Points on a hilly landscape, in no order, each with its height.
From any point a ball rolls to the lowest of the 2 points nearest to it. It stops when none of these is lower. Distance is the straight distance between rows; heights are no part of it.
(873) (h 414): [121 119  99  78 152 108 109  91  94  98 112  96 121  88 109  95  90  69
 109 135  97 147  94 101  73]
(599) (h 424): [126  89  95 132  75  92 118  77 135  98  79  85 132 115 102 109 102 115
  84  84  73  66 127  87  87]
(800) (h 401): [118 109 101  86 133 124 103 118 100  94 102  92 131  83 106 110  91  70
  84 110  93 141 106 101  74]
(647) (h 365): [ 94  96 101 107  86 112 104  91  74 145 111 135  76 108  80  93  63 120
  76  80 110  79 105 119 126]
(1097) (h 351): [112  71  94  79  98  90 127  85 111 130 125 118  99  97  94  88 109  96
 128  90 106  84  89  73 116]
(301) (h 370): [102 120  84 112  99 100  80  93 106  77  95  50  96  90  88 128 113  67
 101  67  96 103  93 126  93]
(819) (h 229): [ 90  70 112  88  89 113 109 124  50 168 120 137  77 119  93  87  47  95
  92 142  90  85 101 119  98]
(914) (h 246): [ 77  88  84  77 138  81 115 113  93  75  90  70 134 102 112  89 108  77
 139 120  79 116  98  75 119]
(446) (h 408): [ 98 107 121  99  60 110  90  83  87 130  98 152  65 114  97  79  83 121
  66  76 123  75  95 116 116]
(372) (h 521): [106 109  88  87  67 106  67  80 116  80  82  75  85  97  75  87 126  83
  88  77 104 103  81  95 104]
(1080) (h 205): [ 82 126  78 101 127 116  79 148  77  82  67  80 109  71 121 128 107 101
  76 103  76 119 105 123 103]
(611) (h 445): [110  98 114  97  67 117  92  79 103  95 108 127  82 115  93  90  97 102
  65  82 116  96  77 119 113]
(9) (h 122): [ 58  84  69  98 130  82 102 111 103  81  68  71 138 103  96  87 122 111
 131  96  67  75 115  77 112]
(365) (h 312): [ 51 117  99 107 114  87  77 138  78  57  77  82 101 102 105 107 112 129
 108 104  89  99 102 113 128]
(583) (h 426): [108  90  94 131  85 101 105  62 121  84  90  94  89 115  76 107  97 100
  72  91 104 102 102 111 100]
(1044) (h 582): [ 96 126 125 109  74  97  99  91  75 134 128 132  38  99  92  97  93 118
 122  70 126  74  92 122 115]
(529) (h 554): [105 127 119  83  90  99  82 107  85 100 124  98  74  86 112 110  98  63
 103  75 141 132  77 123  89]
(785) (h 284): [100  93 123 106  98  81 102 108  95  89 107 113  82 105 112  85 103 132
 120 118 109 106  93  82 126]
(1065) (h 600): [108 121 100 102 119  97 112  81  74 151 122 133  79  90 103  90  69  99
 138  85 117  83 110 109 124]
(133) (h 524): [117 123  88  84  72 130  83  78  88 113 111 100  53  96  70  94 106  74
  79  79 100 111  74 119 102]
(776) (h 266): [138  95  73 114  88 114 117  98 115 112  80  85 113 104 111 109  86  98
  72 107  70 118 125  83  99]
(962) (h 364): [123 123 124 107 112 135 100 119  84  80  99  83 112  83  92 116  95  98
  43  88  89 139 105 122  74]
(629) (h 469): [100  96  83 114  72 105  96  52 131 109  92 112  82 107  60  92 101 104
  81  69 119  70 106 102 102]
(710) (h 291): [ 71 105  75  91 138  73 105  99 127  92 114  83 119  94 108 103 116  81
 147  79 103  98 101  75 100]
(604) (h 310): [ 33 123 104 105 114  76  84 147  72  74  90  95  91  94 113 101 118 134
 137  82 102  87 117  85 111]
(858) (h 453): [103 123  69  96 114 100  96  77 104 119 104 109  67  92  91 107  96  78
 110  86 125 118 107  97 106]
(345) (h 302): [ 97  71 109 102  80 105 100  89 109 123 117 147  91 109  95  98  85 123
  98 109 103  72  92  93 103]
(433) (h 443): [117 104  90 121  65 104  80  40 128 102  86 120 103 128  88  89 110 110
  73  68 105  60 117 100  91]
(213) (h 268): [ 53 102 101  83 116  76  97 137  97  78  95  98 109  99 109  88 122 148
 132  90  94  78 126  54 108]
(536) (h 118): [ 94 105 112  86 131  71  95 106  88 119 107  99 104 106 137  93  78  87
 147 140 140 129 104  92  78]
(601) (h 262): [ 85 108 130 107 105  65 113 121  89 105 122 119  70  97 135 100 116 134
 132 104 118 106  97  89 117]
(59) (h 496): [120 118  83  90  92 125  89  68 120  86  90  86  72  90  65  97 115  74
  75  80  87 119  84 101  96]
(545) (h 353): [101  83 106 114  78  97  81  81 117  94  94 147 103 130  90  83 102 124
  85 164  96  88 101  91  90]
(527) (h 142): [ 88  95  65 120 115 101 105 124 120  83  73  76 109  91 116 118  99  96
  97 109  65 102 121  89 106]
(576) (h 173): [ 82  63 117  93  78 104 112 113  68 164 114 141  64 111  89  82  64 117
 102 132  99  59 105  98  89]
(198) (h 542): [111 132 108  85  79 118  77 100  84  98 109 104  51  83  92  98 106  79
  89  86 116 136  72 109  97]
(170) (h 192): [ 86  70 137  97  94  97 134 100  75 143 131 154  60  92 100  88  84 131
 130 115 105  50 109  88  92]
(1009) (h 429): [123 101 100  86 124 124 114  90  85 109 124 123  91  94  88  84  85  76
 103 137  78 138  89 106  96]
(23) (h 289): [138  69 109 103  79 123 119  97  78 108 105  99 127 119  87  94  69 100
  65 128  84 136 101 113  70]
(972) (h 236): [ 95  99 121 101 103  78 127 102  86 132 131 130  72  91 109  99 110 138
 142 105 112  83 104  85  95]
(925) (h 243): [120  60 112  92  84 115 115 107  92 115 110 111 106 112  80  87  75  89
  93 144  99 122  94  93  79]
(410) (h 448): [121  98 119  98 109 134 108  91  85 102 117 141  85  99  67  79  82 106
  80 141  78 129  85 112  87]
(854) (h 427): [104 105  93  99  75  99  80  95 116  78  79  56 109  94  93 108 132 114
 100  59 102  57  99 104 108]
(803) (h 556): [ 93 126 112  98  73  89  78  96  96  95 104  96  61  98 100  90 138 126
 126  71 120  87  81  78 121]
(373) (h 398): [108 117  91 114  90  82  85  84 103  85  95  47 101  88  82 115 122  92
 124  57 120  79 103 116 109]
(377) (h 349): [108  81  73 109 116  95 121 108 113 111 100  63 131  98 126 140  81  76
  88 101  80  97 125 100  73]
(931) (h 385): [ 57 116  95  79  92 109  69 122 105  47  64  85 118 103 107  85 138 110
 106  91  80  77  83  92 127]
(550) (h 203): [ 68 100  99  89 118  74 112  98 115  74  93  79 123  98  92  75 141 136
 140  79  81  70 114  58 110]
(548) (h 434): [104 103  82  93 112  96  90 116 112 108 106 118  78  83  98 104  93  78
 107  96 117 136 102  80  97]
(342) (h 608): [114 116  89  77 117 109 114  91  76 149 121 136  85  96 117  89  60  68
 117 112 123 111  91 112 110]
(234) (h 376): [121  84  79  86 103  96 126  80 109 136 121 115  94 106 106 102  95  93
  98  96  97 100  82  99 122]
(94) (h 304): [136  72  77 125  79 103 138  83 105 129  96  71 114 126 113 113  72  92
  79 110  65 103 123  95  78]
(1033) (h 332): [122 117  83 125  98  92 105  82 101 110 103  73 105 106 111 130  89  89
  84  61 114 106 112 122 105]
(1038) (h 403): [ 58  95 108 106 132  68  86 146  88 100  98  91 114  79 123 121  99 101
 109 102 131  95 111 114  87]
(492) (h 592): [113 130 105 118  97  95 105  75  76 132 123 120  66  92  85 101  83 108
 122  71 133  85 108 121 115]
(1083) (h 508): [ 59 109 116  91  99  94  79 142  99  66  94  87  85  84 103 103 115  86
 109  81 126 114  86 102 103]
(805) (h 391): [ 99  83 106 123  84 105  96  75 109  96  91 124  90 121  76  93  86 116
  63 130  94 101  98 113  92]
(319) (h 350): [ 73 122 109  92  91  93  77 121 104  54  85  87  87 111 114  89 132 120
 105  93 100  88  78  98 132]
(543) (h 133): [ 95 101 139  92 105  79 103 134  86 115 102 129  68  74 120  94  97  94
  77 116 115 153  87 105  87]
(502) (h 330): [123  82  73 122 105  89 129  81 111 118 108  74 113 114 115 129  71  71
 102 123  74 113 121 108  64]
(941) (h 397): [ 93 126  93  97 102 127  92 105  93  67  80  38 107  79 101 132 106  66
  62  75  84 105  89 134  86]
(337) (h 143): [ 90 110  81  93 116 133 106 127  90  73  61  74 118  66 110 127  97  95
  52 101  67 100 109 115  88]
(867) (h 267): [ 53 121  90 103 118 112  62 139  81  51  54  90  94  83  95 107 118 106
  90 105  76 105  97 118 112]
(748) (h 520): [ 75 132 120  92 103  75  80 125  84  79  93  81  73  82 119  90 116  86
 134  81 140 116  90  88  98]
(592) (h 564): [ 93 116 118  93 119  93  87 118  97  90 103  80 111  87 117 122  90  69
  92  86 130 127  93 138  94]
(662) (h 183): [102  86 128  95  94  94 103 125  83 105 112 116  93 100 106 100  97 109
  58 115 109 135  87 115  93]
(587) (h 276): [108  80 100  80 108 123 117 106  61 153 131 135  84 107  90  92  58  89
  74 129  89 120 100 121  82]
(263) (h 285): [ 96  79 102  89 119  97 123  97 115  81  94  85 126 108  97  73 120  86
 118 114  76 118  81  88 129]
(1021) (h 570): [103 125 127 109  68 105  91  81  95 107 114 127  53 100  87  89 117 123
 128  74 128  73  81  98 119]
(470) (h 417): [120  99  92  96 106 109  92 122 114  98 104 102 114  85 107 118  96  78
  93  98  96 133 101  97 103]
(335) (h 384): [133 132 118  95 143 143 106 115  88  89 118  86 133  75  97 119 100  87
  66  82  92 136 105 112  61]
(173) (h 491): [ 86  99 124  90  97 120  86 132 107  65 105  87 102  81  89  99 108  86
  76  96 108 125  77 109  98]
(98) (h 245): [ 89  89 128  97  85 110 124  79  94 138 127 152  71  97  85  86  84 134
 111  93 115  41 104  98 109]
(281) (h 197): [132  63 100  90  95 110 112 113  96 103 108  78 137 107  95  92  85  77
 109 144  91 120  96  92  94]
(191) (h 83): [ 90 114 123  92 123  72  97 127  88 106 108 113  95  87 136 101  89  90
 113 124 135 146 100 100  87]
(1113) (h 326): [115  83 114 103 103 119 116  81 115  69 101 103 109 108  81  82 100  93
  92 136  69 112  73 104 113]
(351) (h 386): [ 66  95  76  79 145  90  94 128  95  92  86  84 134  84 131 121  79  81
 113 117 112  97 107 112  82]
(507) (h 209): [115 105  72 107 100 106  92 104 121  88  73  92 111 103  97 106 109 112
  89 112  73 105 115  74 120]
(489) (h 540): [108 121 104  89  54  97  55  83 100  90  97  66  76 105  92  95 136 103
 111  77 109  89  67  90 108]
(1103) (h 321): [101  94  97  84 120  79 119  92 125 118 122 105 116  89 112  95 117  86
 152  76 120  91  95  75  99]
(366) (h 471): [103 102 122  92  78 126  88  95 120  77 107 114  88  99  87 103 117  94
  66  89  98 119  64 120  97]
(927) (h 264): [ 89  91 111  94 101  79  97  91 124  78 100 106 127 106  98  86 141 148
 126  99  90  60 108  77 116]
(303) (h 33): [ 72 100  75 105 113 122  98 114 116  56  63  73 115  83  98 119 111  90
  78 105  67  83 100 103  94]
(268) (h 361): [113 109 103 109  80  94  81  63 139  74  86 132 127 131 119  94 131  99
  81 108  98  56 106  95  94]
(1008) (h 419): [ 88 110  90 103  92 108  75 111 117  60  59  75 124  92 105 100 134 101
 114  72  78  63 100  97 128]
(1093) (h 390): [131  68  97 134  68  96 106  79 123 119 102 101 121 125  82 104  84 121
 101 103  93  79 129  86  81]
(305) (h 462): [118 114  87 118  60 107  89  58 142  92  59  86 118 123 104 101 111  94
  63  66  88  66 117  89  97]
(990) (h 474): [116 126  72  95 117 114 106  76 102 100  98  84  82  85  83 106 109  62
  92  86  99 134  89 105 101]
(203) (h 345): [115  63  98 116  68 106  96  96 103 134 107 140 103 120  70  90  68 123
 101 125 105  87 121  88  93]
(1032) (h 367): [ 84  89  66  91 138  95 113 110 118  98  84  62 145  82 135 126  89  53
 106 104  89  97 108 101  73]
(974) (h 399): [118  93  93 115  76 103 100  44 146  97  95 130 119 130  94  94 112 110
  97  99  82  60 106  95 101]
(1064) (h 225): [113  78 108 101  93  82 115 116  86 115 105  89 117 112 116 103  83 117
  61 105 114 121 102 108 102]
(1088) (h 337): [ 89  95  96 108 138  68 102 117  84  97 128  88 122 113 109 100 110 119
 180 123  96  98 129  86  85]
(392) (h 204): [ 89  66  80 102 115  85 110 112 103  92  81  57 137 105  96  90 108  90
 141 135  64  90 109  71  96]
(1074) (h 313): [105  91 119 113  92  91  89  93 123  80  93 122 109 112  97  78 106 123
 106 125 110  97 100  76 116]
(997) (h 320): [105  87  94 105  94 121 117  87  73 136 107 134  78 111  83  89  58  99
  73 117  94 105 104 119 112]
(445) (h 296): [109 112 114 114  95  77 103 102  86 101 102  83  96 104 104 113 107 121
  92  74 134  94  98 117 118]
(1085) (h 317): [ 70  97  76 100 144  78 103 113 110  88 114  83 136  97 115 116 107  96
 157  97  94  84 130  85  91]
(983) (h 153): [117  83  96  94 114  81 111 114  85 120 111  88 115 107 108  98  92  92
 131 143 117 122 102  87  87]
(893) (h 261): [118  85 116 114  83  84 118  96  86 122 110 106  97 113 104 102  88 135
  77  95 124  97  99 108 111]
(121) (h 331): [131  96 114  92  99 131 122  97  86  97 115  99 118 109  98  98  79  96
  46  91  96 143  94 123  90]
(84) (h 314): [105  87 100 105  99  90  95  72 142  71  84 100 145 119 110  95 141 124
 106 107  80  45 118  82 100]

For each start below, name the point where the ball stops.
(446) -> (576)
(962) -> (191)
(377) -> (303)
(433) -> (550)
(319) -> (303)
(1033) -> (191)
(1065) -> (800)
(198) -> (800)
